Each row is a point on a landscape with many valleys, with its height.
A ball rolls from a point to whichever of its 4 nearest points has the largest drop for the distance, and stops where none of them is lower. Distance is the straight distance between rows; heights are no part of it.
robi: [134 132 182 169 146 135  95 134 111 154 132 130 180 135 131 130 124 100
 167 102 116 128  92 161  99 123 175 115 129 126 112 149 110 111 142 143
 167]  height 354
poze: [ 75 119  54 147 108 163 154 128 100 127  80 153 130 102 150 121  73  72
  82 153 135 110 109 141 134 145  83  85 141 106 194  88 152 142 116  93
 114]  height 155
zipo: [103 114  89 160 147 185 180 109 139 128 103 161 102 100 165 119  85  69
 109 149 158 112 107 139 144 155 116  59 134  75 206  87 150 116 110 122
 185]  height 208
Zedaz: [142 126 192 178 139 127  77 130  94 167 161 136 188 140 120 148 130  99
 181  89 125 128  92 140  85 100 196 108  95 112 106 157 106  92 141 158
 138]  height 451
Varan: [199 122 168 107 121  72  97 134 174 130 164 102 131 139  87 124 172 216
 148 117 152 146 173 165 151 121 142 169 135 192  69 181  80 155 154 194
  70]  height 381
Godar: [137 126 116  88 117  88 134 153 136 114 130  93 106 125 109 133 140 169
 137 121 113 134 140 113 147 125 105 163 132 150 100 134 119 165 122 143
 115]  height 397
Lokug: [ 98 134  15 130  94 157 161 135 128 101  81 151 101 124 112 117  97 105
  56 163 158  93 108 177 146 170  54  95 148 122 192 109 154 120  87  72
 107]  height 366
bag: [113 125 130 120 121 136 164 149 100 140 129 121 107 113 141 140 122 148
 110 156 120 147 153  75 134 105  88 121 135 126 133  97 150 165 113 160
 107]  height 307
tomo: [147 130 145 115 103  83 142 129 119 124 133 112 125 125 113 125 150 182
 143 125 124 128 158 125 139 114 137 158 116 168 103 164 100 154 144 142
 122]  height 343
Bulu: [ 91 125  31 132 100 163 161 113 141 100  72 155 112 110 129  96  72  89
  89 148 158  97 107 184 131 150  90 118 156  98 187 100 150 154 108  96
 110]  height 104
vukol: [123 129 117 162 125 143 110  97 128 118 126 128 145 150 124 102 132  97
 174 105 135 111  98 176 102 143 153 102 110 111 140 151 109  95 153 112
 152]  height 280
zimor: [111 108 205 134 168 123 119 138  82 145 182 120 175 142 159 168 128 114
 127 124 102 170 130  52  89  96 172 113 134 114  94  97 139 118 136 131
 168]  height 93
Vobut: [134 118  71 118 106 106 131 126 156  99 101 160 102 114 124 106 109 108
 146 120 154  76 129 159 126 137  91 123 126 115 137 129 112 138 120  92
 108]  height 242
vavu: [109 140 155 160 154 122 132  92 136 163 129 144 176 136 134 127 125  45
 183  95 138 115  64 165 106 130 186  92 102  99 157 108 139 101 126 130
 197]  height 308
kuz: [166 137  86  96  96  89  81 126 174  91 122 142 113 145 106 132 160 161
 122 143 139  84 137 173 121 147  85 183 126 133 106 167 130 137 121 103
  78]  height 388
Fego: [110 144  80 122 110 128 157 135  97 133 104 135 103 127 156 122  69 119
  86 165 109 123 139 115 148 123  78 141 139 107 153 102 179 155 108 110
 107]  height 54
ramib: [201 123 126 119 100  97  78 156 129 107 145 112 137 137 101 117 148 149
 163 111 146 120 147 178  91 135 104 124 111 152 116 164  82 139 162 143
 104]  height 298
rorun: [117 140 178 148 127 118 109 130  81 144 154 135 177 142 132 128 135 133
 142 117 104 162 103 101  82 105 165 105 100 140 108 129 114  97 146 140
 149]  height 185
Fafa: [189 137 154 125 111 109  92 140 115 140 145  93 157 167 114 117 147 175
 155 110 129 149 125 168  97 104 138 123 105 165 109 173  81 118 148 165
 118]  height 92
daki: [144 118 236 133 145 133 101 133  99 160 190 126 183 149 124 169 118 136
 154  99 110 172 102 105 112  87 190  93 123 164  91 139  99 126 127 173
 150]  height 81
Risa: [ 86  96 106 162 149 193 165 109 122 145 123 159 125 100 179 104  95  48
  84 135 133 127  94 123 133 141 136  55 126  69 191  87 157  99 123 101
 185]  height 278
Zuf: [166 140 106  82 111  70 103 131 170 111 133 119 122 139 104 144 149 177
 132 133 116  95 135 134 144 142  77 174 140 150 100 143 116 158 121 117
  90]  height 374
nik: [109 113 193 135 124  80 139 153 101 140 131  88  74  88 144 127 127 179
 100 142 122 162 183  80 176 114 149 178 149 171 108 128 111 158 126 175
  62]  height 291
puv: [ 96 132 159 119 133  99 155 149  88 147 117  96  87  92 136 138 132 164
  92 164 126 152 184  74 179 127 117 168 173 149 116 107 139 177 115 155
  57]  height 523
Fufi: [146 140 136 139 121 133 122 126 108 134 154 107 166 144 119 102 137 137
 160 118 132 142 109 153  92 137 137 122  90 143 111 162  93 112 135 135
 148]  height 463
kapi: [135 145 204 125 112 125  96 145 105 150 166 103 184 143 116 144 127 133
 161 110 103 185 122 117 108 105 174 135 106 141  86 149 102 113 139 158
 156]  height 373
div: [137 138 142 143 149 140 104  80 120 166 137 155 167 160 136 122 133  79
 190  85 131 104  72 178  95 139 197 107 110 114 129 144 147  91 138 145
 172]  height 309
banin: [171 114 240 143 139 128  73 140 114 166 181 126 177 150 133 154 140 134
 170  74 120 167  97 116  87  80 192 109 107 131  83 144  72 112 143 193
 133]  height 344
Samo: [110 138  99 122 117 127 145 154  90 121 105 128 109 105 134 141 100 137
 103 161 120 144 140  90 154 112  80 116 140 120 126 112 169 164 104 154
 116]  height 145
naru: [150 132  44 121 107 145 129 141 164  85  91 132 112 129 102 125 136 146
  75 148 163  98 131 160 153 150  33 169 152 130 141 131 135 135  84 100
  95]  height 288
semu: [131 137  17 125  95 142 138 116 171  73  68 155 112 128 112 102 117 112
  83 152 175  71 113 187 145 164  48 141 155 116 188 138 131 138  89  66
 100]  height 452
zila: [134 129 172 118 124  76 120 170 122 131 145  82  93 111 107 129 157 203
 108 131 119 147 174  96 185 122 155 197 141 200  88 151  86 162 124 173
  69]  height 359
fatak: [112 126 122 124 133 132 161 142 109 126 130 121 105 137 128 113 104 149
 123 144 108 142 146  99 113 107 110 118 103 114 131 102 128 138 125 136
 154]  height 536
niliz: [161 130  91 135 123  96 100  96 157 113 122 146 111 137 122  95 149 104
 186 132 159  75 116 184 120 156 130 117 127 113 147 147 105 105 151 120
 122]  height 286
viti: [179 151 206 111 124 115  86 127  98 160 168  96 150 156 100 126 152 176
 164  84 106 195 156 140 128 103 183 163 119 161  49 153 105 149 156 201
 119]  height 864
zem: [144 131  83 143 128 127 137  85 152 120 122 138 136 144 122  87 143  95
 185 110 160  88 102 199  97 152 146  91 120 111 150 157 124 110 139 104
 156]  height 250
gekan: [145 130 159 168 146 125  89  99 118 169 127 142 171 150 125 118 126  82
 184  99 133 126  81 184  91 121 183 116 106 116 136 148 112 107 142 150
 158]  height 319
gipu: [145 132 176 124 121 120 111 147  99 128 152  94 129 128  97 128 152 176
 154 114 118 175 140  97 130 113 139 142 120 155  86 127 103 136 145 170
 144]  height 238
kav: [137 138 202 128 135 147 134 131 103 128 163  93 125 122 134 145 159 139
 103 122 102 190 141  37 123 131 178 127 122 137 110 108 161 130 126 136
 146]  height 148
Kezi: [120 144  33 121  95 141 126 130 138  95  75 139 109 125 118 108  89 131
  76 155 157  99 125 172 142 144  58 142 148 121 145 120 147 150 102  92
 107]  height 94
tuleg: [106 127 240 127 179 131 130 152  88 149 177  95 125 129 155 164 155 133
 119 125 104 202 157  26 119 100 185 132 139 135 126  97 169 134 145 144
 145]  height 134
Folu: [112 136  79 140 122 124 130  93 148 118 112 134 117 121 140  84 116 103
 163 110 159  91 106 165 114 147 119  87 119 103 142 147 122 117 146 119
 157]  height 241
Kal: [106 150 147 116 153 162 142  67 144 158 135 185 174 151 145 144 127  44
 198 110 152 102  54 188  93 129 174  85  92  89 154 125 182  94 147 110
 194]  height 321
gek: [159 135 178 116 115 105 124 126 123 145 173  67 115 128 104 137 172 201
 147 112 124 185 171 105 144 119 173 158 120 179  80 147  93 151 136 188
 110]  height 419
lat: [116 122 129 110 126 119 170 152 105 140 139 112 110 118 133 136 129 167
 129 153 114 146 153  83 155 115 110 142 123 145 113 125 130 147 126 154
 124]  height 50
sazo: [118 143  96 112 120 120 149 143 105 133 102 138 111 116 122 136 112 171
 113 131 117 119 149 114 156 130  95 156 153 134 124 124 141 145 117 123
 103]  height 508
mozin: [ 91 113 151 156 180 160 169 120 126 168 132 155 162 109 169 146  95  35
 120 124 126 122 111  91 112 127 165 103 134  66 154  95 165  89 138  90
 190]  height 336
pitu: [122 153 118 126 136 135 133  60 142 152 127 147 156 160 126 107 130  62
 198 102 146 109  94 215  86 141 172  95 118 102 140 136 127  95 148 115
 174]  height 310
silev: [ 97 126  47 121 111 148 149  97 183 130  84 165 101 104 136  93 112  63
 145 128 158  75 102 192 121 149  88 114 131  73 163  95 136 153 119 108
 126]  height 132
Mogi: [143 118  51  83 132 133 134 121 143  85 102 120 109 135 106 134 127 164
  74 160 127 115 147 120 188 128  47 158 156 143 134 131 150 154 104 106
  92]  height 213
zagat: [108 129  94 135 116 141 171 149 103 126 101 140 110 103 149 129  67 110
 106 145 124 122 135  93 120 124  95  97 134 108 156 113 157 147 104 132
 121]  height 96
supe: [128 129 191 115 152 156 144 141 101 136 156 101 118 130 151 146 154 159
  97 147 119 175 151  47 118 102 146 114 134 143 136 101 157 115 136 139
 150]  height 131
Nirid: [120 144 121 102 120 106 138 134 102 119 104 109 102 115 122 130 127 165
  93 144 111 136 170  90 182 119  94 175 168 136 123 135 150 169 103 140
  71]  height 723
katif: [168 145 166 108  99 108 112 127 116 141 180 104 153 160 112 136 154 159
 154 113 121 169 141 128 132 121 148 145 107 169  79 158  87 128 151 189
 134]  height 455
zom: [161 119 108 134 107 106 114 118 139 121 137 124 125 133 102 103 134 135
 164 118 137 106 111 155 102 139 113 113 108 141 115 165 101 119 145 120
 130]  height 456
niv: [168 133 139 127 100 115 125 132 121 111 157 107 139 148 101 115 146 161
 151 138 153 130 136 138 121 131 119 131 114 154  85 152 104 130 144 130
 148]  height 503
Memip: [124 130  57 120 118 118 133 102 183 122  84 165 116 124 125  91 135  85
 166 124 149  64 118 191 105 153 111 137 135  95 155 127 130 131 125  73
 116]  height 166
ras: [118 138  69  98 119 123 139 133 113 112 105 129 107 141 117 132  96 139
  92 148 137 124 147 142 171 112  73 142 159 121 130 121 150 136 110 108
  84]  height 263
Pivek: [142 118  96 107  95 112 136 143 131 115 122 132 116 127 122 118 127 154
 134 137 140 103 127 130 127 113  94 126 114 141 115 148 114 138 137 119
 120]  height 684
Nifib: [179 122 160 110 117  41  99 126 163 118 141 110 102 131  79 145 184 191
 133 112 132 126 167 155 160 154 125 190 166 191  74 160 103 154 152 165
  66]  height 327
kiv: [185 129 143  89 100  61  79 131 189 108 145 116 129 140 102 155 191 202
 104 117 114 113 155 166 160 158 104 201 152 166  93 153 110 146 124 126
  82]  height 320
Galam: [141 134 132 123 120 128 142 151 133 119 140 125 121 132 115 133 132 147
 137 127 123 131 129 100 116 106 124 116 103 150 114 147 102 123 138 134
 150]  height 674
Kek: [124 137 193 129 123 124 106 133  97 146 160  98 169 134 107 149 126 131
 138 120  92 168 133  92 108 110 170 123 124 144  94 134 122 135 154 152
 151]  height 209
ril: [125 154 163 130 124 134 133 136  97 136 171  85 131 134 119 135 145 166
 135 140  90 179 143  76 116 125 162 126 121 155 105 126 118 130 127 167
 154]  height 127
gen: [112 148  28 123 105 136 131 153 155 107  68 134 107 130 123 103 107 107
 106 148 155  80 118 174 136 146  68 129 151 113 164 127 132 137 110  64
  92]  height 187
met: [104 119  64 143 119 169 165  87 155 127  90 153  92 107 152  78 106  66
 141 111 157  87  98 168 130 141 114  83 110  84 177 107 131 118 132 110
 157]  height 175
fami: [159 143  89  78  96  86  76 132 194  86 100 133 105 144  92 140 160 168
 119 157 130  89 145 171 167 161  68 179 124 156 103 170 125 123 132 108
  91]  height 363
garo: [138 137  57  98 105 118 132 137 145 104 100 134 116 137 116 130 109 119
 110 146 149  87 136 164 128 138  75 164 132 103 115 139 119 142 104  93
 102]  height 636
loru: [135 135  83 113 107 118 141 152 150 111 111 131 116 117 126 120 102 130
 132 123 135  99 143 135 132 123  84 149 128 123 136 121 132 148 101 105
 103]  height 420
fumut: [128 128 145 107 122  96 156 139 114 116 136 116 110 123 117 131 140 177
 112 131 121 138 178  92 167 113 108 165 128 160 101 111 114 170 116 167
  77]  height 33
rufo: [ 88 118  80 158 139 175 170 107 152 139 100 140 126 111 149 117 113  72
 155 132 143 103 104 147 114 140 141  76 121  86 148 103 145  92 140  84
 182]  height 276
dos: [125 126  47  91 138 117 121  77 208 115  87 171  89 127 121  86 152  79
 190 122 158  74  85 223 109 169 106 103 140  81 159 137 138 127 136 101
 135]  height 188
rul: [112 138 172 130 141 133 135 148  98 125 154 100 140 143 142 135 131 154
 121 146 108 171 133  86 112 122 145 125 111 137 112 115 136 110 125 136
 168]  height 19
peme: [104 140  11 128  86 139 169 152 105 110  83 138 105 114 147 116  61  98
  70 188 128 115 117 154 148 157  74 113 163 116 212 106 180 135  99  83
 100]  height 195
nuz: [148 115 146 110 105  71 119 137 161 139 124  99  98 135  91 140 172 198
 121 107 130 129 182 134 189 152 105 217 159 167  84 156  91 167 127 122
  66]  height 324
fus: [110 117  55 140 107 139 152 133 174 114  76 156 112 111 135  97  86  97
 126 133 151  74 117 169 138 145  92 117 148 100 164 114 117 137 124  84
 110]  height 83
rep: [115 120  70 124 113 123 145 141 134 120  91 147 114 104 132 105 108 110
 120 137 142 104 141 141 126 112 103 105 120 108 142 119 114 130 111  92
 112]  height 149
nor: [128 129  99  94 118 105 139 147 143 123 108 101 108 126 108 133 149 194
  78 127 130 106 174 124 196 134  87 192 154 152  96 142 126 145 104 123
  81]  height 329
Tuti: [101 120 181 136 169 149 131 145  93 152 164 134 153 129 162 153 115 111
 100 138 126 173 126  45 105 102 149 104 125 117 122 112 175 100 141 104
 178]  height 271
viz: [101 111 182 163 163 149 135 137  96 161 165 148 167 142 149 147 123  84
 128 115 100 140 114  72  91 102 163  95 112 130 123 113 141  99 139 120
 178]  height 124
pon: [101 117 126 164 155 174 149 141 118 140 145 148 133 110 175 121  94  90
 102 138 134 138 122 102 132 115 123  83 117  86 179  99 153 111 132 119
 169]  height 507
nono: [140 155 175 124 119 132 108 143  98 121 144 106 133 149 118 134 147 161
 145 115 106 172 139 105 111  96 150 117 123 149  86 157 110 112 143 157
 147]  height 262
kot: [129 122 187 129 126  90 128 139 121 124 161  72 102 109 113 135 169 204
 122 132 108 174 185  82 162 134 174 175 143 192 102 135  77 156 134 184
 100]  height 311
tiba: [ 89 125 122 161 149 174 149 123 133 123 123 131 152 112 163 113 102  95
 129 116 133 130 127 133 114 145 151  84 110  96 154 104 123  97 138 102
 178]  height 396
rulug: [151 123  77 138 110 117 131 138 166 121 128 136 113 126 114 104 132 122
 164 135 157 100 119 161 106 137 100 124 106 135 126 150  86 133 141 117
 119]  height 362
vetob: [ 94 120  86 158 121 163 151 131 126 132 106 145 120  99 150 112  82  71
 107 139 146 108 115 135 114 145 115  73 126  84 178  97 150 129 114 107
 153]  height 165
merup: [127 130  37 101 127 132  96  87 206  92  81 172  93 129 110  93 142  83
 148 125 136  62  86 233 105 171  81 126 168  80 155 157 134 123 134  59
  99]  height 225
memob: [106 120  49 129 105 151 148 144 142 108  76 146 128 114 140  96  74 100
 105 148 144  88 117 142 128 136  91 112 131 104 163 124 138 140 116  90
 108]  height 34
Rif: [163 108 215 163 149 114  75 128 109 174 157 143 186 140 136 145 128 128
 182  81 128 145 102 137  95  90 184  92 102 130 106 153  85 107 130 167
 137]  height 587
Bub: [121 116 156 134 160 156 155 143 100 131 143 123 112 112 172 160 106 109
  85 143 127 155 126  73 124 108 127  83 110 108 147  92 160 101 119 117
 166]  height 91
fel: [159 125 246 126 130 122  77 149 123 171 187 139 172 147 112 150 123 161
 185  86  94 207 118 100  91  70 193 140  98 150  62 144  87 132 160 218
 132]  height 540
fogel: [111 131  98 139 139 160 155  85 150 127 104 151 117 137 134 100 136  72
 163 108 163 106 105 175  94 155 139  87 109  90 162 118 133 100 135 107
 166]  height 221
bip: [158 125 197 165 134 120  70 117 108 149 146 128 195 140 126 124 126 127
 186  89 108 140 124 140  92 105 172 121  98 140  91 156  96 118 152 180
 121]  height 652
lal: [122 119 154 130 136 109 156 138 105 134 139  89  77  99 121 140 145 194
 121 137 113 172 169  60 159 114 135 144 118 156 117 109 117 148 133 170
 100]  height 235
vug: [127 136 218 111 132 126  99 142  91 139 171 104 170 133 127 171 144 145
 145 119  78 198 130  71 112  91 185 125 129 153  94 124 128 132 140 158
 141]  height 259
Tid: [ 83 107 107 142 165 207 168 111 144 157 117 167 136 101 163 137  87  52
 107 141 136 121 103 128 141 130 146  70 134  77 189  90 177  82 128  83
 213]  height 268
Muki: [119 118 158 125 150 145 157 151  98 129 140 106 119 106 135 128 129 145
 108 142 118 171 172  51 131  95 111 117 125 142 116  95 144 146 140 159
 135]  height 66
Sasu: [162 139 113 103 124 103 103 127 200  97 130 115  95 134  74 133 166 198
  90 119 127 102 157 155 200 165  80 192 159 163  92 156 118 144 109 119
  94]  height 317
Deva: [126 105 243 122 170 123 134 152  91 152 189 117 158 142 139 168 143 120
 131 132  98 195 126  30 121  77 202 143 146 154 107  99 170 135 161 171
 128]  height 144
kisa: [152 122  58 114 119 108  82 110 200  77  98 168  96 131 121 109 147  92
 148 140 127  39 122 202 106 162  83 145 144 113 147 134 126 109 137  80
  78]  height 342
Bolu: [121 129 234 126 163 129 129 142  92 133 171  74 131 129 125 159 170 163
 114 144 111 211 169  45 129 118 207 142 140 151 117 111 136 138 142 164
 119]  height 146
givo: [100  84 174 153 194 141 144 127  93 168 158 141 181 126 172 153 100  70
 122 121 112 133  98  67 112 115 178 103 123  86 151  97 153 102 150  96
 178]  height 233
Dofo: [130 146 201 124 157 127 107 153  98 134 165  59 114 128 121 126 157 193
 140 120 105 187 162  79 148 134 182 161 135 180 104 138  90 150 155 188
 121]  height 292
Bur: [120 134 101  96 124  84 130 139 126 129 114 115  96 123 111 130 145 179
 111 121 121 123 171 118 188 143  78 191 148 165  99 132 126 166 116 135
  84]  height 429
fif: [146 150  71 119 106 102 112 125 171 104  90 154 117 119  98 112 136 140
 124 144 140  68 123 179 130 149  74 174 134 130 118 147 122 132 111 102
  89]  height 564
safa: [109 116 161 150 156 157 136 135  96 125 136 115 160 135 153 142 112  96
 131 131 116 141  97 100 109 120 150 110 101 107 151 122 124 101 128 107
 173]  height 413
labo: [128 132  60 119  97 132 118 128 170 101  80 149 118 123 127 111 144 104
  95 123 152  73 121 171 121 156  84 156 130 108 148 111 125 116 106  95
  94]  height 726
Kedu: [124 128 152 122 125  77 102 157 137 115 125  97  77 116 103 140 148 195
  71 123 113 143 190 109 186 129 129 224 156 164  80 150 111 167 116 146
  60]  height 385
kuro: [119 137 113 100 127 126 148 122  99 111  89 110  76 108 119 133 125 191
  41 151 137 136 157 129 197 151  76 159 166 154 142 140 164 151  96 144
  71]  height 6
Dilir: [141 158 159 154 114 126 101 134  98 149 140 120 183 150 125 126 134 131
 157 101 121 142 121 158  92 114 163 118  98 141  91 150  97 113 143 139
 136]  height 506
Semuz: [126 142 173 140 113 100 121 156 101  92 128  91  54 114 140 141 143 211
  48 149 126 152 196  90 203 152 104 231 166 185 108 153 117 155  83 147
  47]  height 530
les: [ 95 111 175 158 179 140 125 124 114 165 147 170 173 122 149 171 115  54
 151 110 123 128  83 115 100 119 192  98 122 118 126 102 137 109 126 110
 197]  height 197
zasu: [166 137  81  83 102  92 102 127 173 100 107 130 114 135  99 126 143 184
 109 131 134  94 147 157 162 147  54 179 139 145 105 167 136 147 115 100
  86]  height 339
tipu: [108 103 197 147 152 125 106 152  87 167 156 132 180 140 128 161 124  92
 137 116  99 156 121  80 106 107 180 117 111 115 116 116 129 105 140 125
 159]  height 46
nup: [126 109 118 153 130 161 143 146  88 131 120 141 113 102 165 142  99 104
  84 152 122 131 132  96 105 107 111  71 106 102 168  87 165 119 100 126
 151]  height 349
feleb: [139 124  86  92 121 120 132 127 155 102 103 122  90 123  98 130 153 192
  71 134 126 111 156 136 188 147  67 182 161 143 106 140 132 144 110 117
  72]  height 285
beli: [102 116  88 143 113 150 155 132 147 122 101 143 112  97 152  94  94 105
 129 132 138  95 130 145 113 135 109 106 122 109 163 106 121 134 117 111
 128]  height 103
Razu: [160 124 203 175 147 134  97 115 121 166 147 141 170 128 129 129 128 107
 202  78 139 126  71 181  73 116 210 103  89 114 124 150 104  98 144 169
 149]  height 364
bifa: [124 144  70 100 122 143 170 136 114 111 100 113 103 132 114 132 121 174
  56 162 125 129 139 125 186 140  48 146 165 149 141 122 165 157 105 134
  81]  height 147
loviv: [ 84 140  97 130 148 195 165  77 154 147 113 172 137 125 157 130 110  64
 151 121 144 122  81 169 101 151 154  92 102  69 156 105 163  90 133 103
 210]  height 341
fute: [181 114  99 114  98  71 114 123 149 111 131 128 132 138 115 114 149 158
 159 141 142  96 135 143 118 119 119 150 116 144 109 153  95 130 144 149
 112]  height 565
lada: [157 136  41 105 118 134 103  95 218  66  69 163  89 141 129  99 145 104
 106 159 146  43 104 207 132 173  56 133 148 115 153 150 108 118 105  71
  85]  height 554
per: [109 140  39 111 107 133 185 133 103  76  98 116 100 114 122 135  92 144
  52 168 136 117 129 113 166 139  50 138 170 130 186 120 168 131  83 108
 103]  height 189
pomu: [109 109 153 126 150 161 151 146 110 144 153 128 132 126 159 159 113 131
  99 156  92 168 134  49 116 102 142 102 117 118 138 102 159 104 131 136
 159]  height 328
Zif: [120 138  18 116 101 144 155 141 106  84  87 119  85 130 112 118  79 144
  63 191 149 118 128 142 170 155  45 135 161 129 200 119 169 159  92  97
  96]  height 249
Vofav: [103 101 161 161 162 172 143 145 100 145 128 138 152 125 162 151  92  72
  86 127 100 135 131  73 116 112 142  76 138  86 146 105 163  68 121 105
 161]  height 721
regeb: [160 131 142 101 116  86 138 141 125 129 149 105  91 129  89 122 164 190
 129 140 128 144 158 103 176 121 136 170 128 181  92 149 104 177 124 166
  92]  height 251
ded: [ 95 133 154 176 141 145 118 113 116 146 134 120 158 135 142 122 127  95
 148 115 118 111  78 136 107 123 183 102 111 104 128 132 120  97 149 118
 160]  height 335
Naf: [130 109 140 122 108 104 159 141 113 118 137 113 105 134 112 120 144 177
 136 149 116 151 149  90 132 112 131 142 120 163 108 125 106 145 142 155
 133]  height 301
Mozet: [113  84 232 127 184 128 151 150  88 156 193 120 169 141 151 189 129 103
 118 135 106 189 131  16  97  92 173 113 135 126 120  96 166 128 142 124
 157]  height 116
vemi: [141 143 231 123 123 128  86 148  81 155 166 100 159 139  99 165 148 163
 157  91  90 195 121  86 129  93 202 146 125 150  70 126 121 146 143 191
 144]  height 348
mov: [ 96 132  89 152 124 169 162 111 120 134 108 140 118  94 156 107 105 105
 142 130 149 104 118 113 107 134 122  93 110  95 149  99 120 105 122 113
 157]  height 236
ruvu: [150 146  56 124 104 150 100 124 206  87  69 160 111 123 113 111 142 133
 102 134 146  67 124 187 146 164  51 148 136 120 152 136 139 112  91  74
  85]  height 759
zovuz: [111 139 131 150 146 141 117  87 133 137 111 137 169 134 144 113 146  76
 190 103 134 107  78 189 115 145 175  97 110  99 145 128 129  95 140 121
 177]  height 304
Vuf: [109 139  61 119 140 155 126  55 181 130 117 164 105 135 148  90 124  83
 205 106 168 110  93 200  90 163 129  69 111  80 154 125 132 106 133 108
 176]  height 218
bano: [111 119  93 156 135 174 151 139 123 124 109 137 114 121 170 119  87  84
  97 152 127 119 120 104 119 109 123  66 128 105 186  81 154 113 117 117
 163]  height 260
kug: [ 86 110 136 149 163 158 140 104 123 156 131 151 152 131 173 153 103  57
 133 105 108 129  96 111 109 121 177  92 116  71 149 103 165  83 147  96
 194]  height 313
lafa: [122 124  20 129 109 147 126 103 198  84  69 172 111 132 111  95 130  85
 113 138 159  53 105 205 131 176  64 139 163  89 167 134 131 126 104  62
  92]  height 360
Boti: [180 117  83 121  99  71  97 125 182  92 139 145 126 138  94 134 145 127
 160 124 135  94 145 175 107 135  95 143 115 142 112 173 105 138 144 111
  78]  height 469
Kan: [ 85 126 132 146 167 178 157 106 115 151 116 137 159 124 147 138 117  68
 122 112 112 112  84 131 117 152 182  82  99  97 163  91 144  87 126 103
 194]  height 352
bopof: [ 99 129 146 128 121 103 149 129  99 114 117 105  62 100 125 136 134 190
  45 132 129 161 185 121 190 152  93 201 165 159 116 127 131 170 109 147
  47]  height 473
Supav: [123 118 197 131 156 116 133 139 105 132 151  77  86 107 129 138 173 168
 114 160 111 189 186  56 158 120 165 155 138 165 132 108 102 157 120 189
  88]  height 257
bobot: [ 88 109 133 160 184 187 162 114 124 158 136 167 140 118 189 149 105  29
 106 126 122 114 112 104 121 121 168  82 124  61 180  96 193  84 138  88
 187]  height 347
mema: [138 112 247 138 151 136 111 141  82 158 196 124 181 152 134 155 140 120
 136 113  99 178 102  53 100  71 203  93 107 141 105 115 123 153 134 163
 162]  height 201
Vom: [189 135 189 117 109 115  74 120 123 140 175  98 151 145  81 117 153 187
 165 106 129 180 163 149 126 102 158 165 137 180  78 162  95 140 165 185
 115]  height 688
saf: [167 130  83  97 110  90  72 134 203  57 106 151 106 156 115 128 157 160
 111 144 127  63 144 179 125 161  62 180 132 138 120 156 117 111 115  81
  73]  height 494
Karos: [136 122 250 133 147 129 102 144  88 164 195 107 169 144 132 177 149 132
 147 107  97 192 125  51 103  87 216  95 129 170  96 125 132 142 150 182
 128]  height 211
mamik: [101 140 132 119 139 149 126  80 148 153 130 182 174 140 138 148 122  55
 189 102 136 115  51 163 111 136 202  83 106 103 147 110 149 102 124 111
 199]  height 312
Kubif: [157 151 197 131 107 121  75 132 102 164 160 129 182 153 117 132 142 164
 158  95 116 152 132 157  81  90 154 138  91 148  78 165  96 111 166 169
 137]  height 604
Tibeg: [118 116  64 133 117 123 141 113 147 119  91 148 112 118 122  80 138  91
 166 124 161  86 108 151 113 144 117 124 120 107 139 133 110 129 124 103
 131]  height 203
punom: [113 138 145 132 144 155 144 130  97 129 149 124 128 130 149 125 121 117
 112 123 101 141 133  76 115 128 140 103 117 126 122 107 118 105 119 109
 174]  height 412

Where does a ball stop that starts at each point below?
Bolu: tipu
Sasu: kuro
Folu: memob
Zedaz: memob
zom: memob
nor: kuro
fif: kuro
fami: kuro
Vuf: memob

Two balls start at each pair of points below. Name the first point that both come to, or write never.
vavu / ded: vukol
Kedu / Zuf: feleb
bobot / mamik: memob
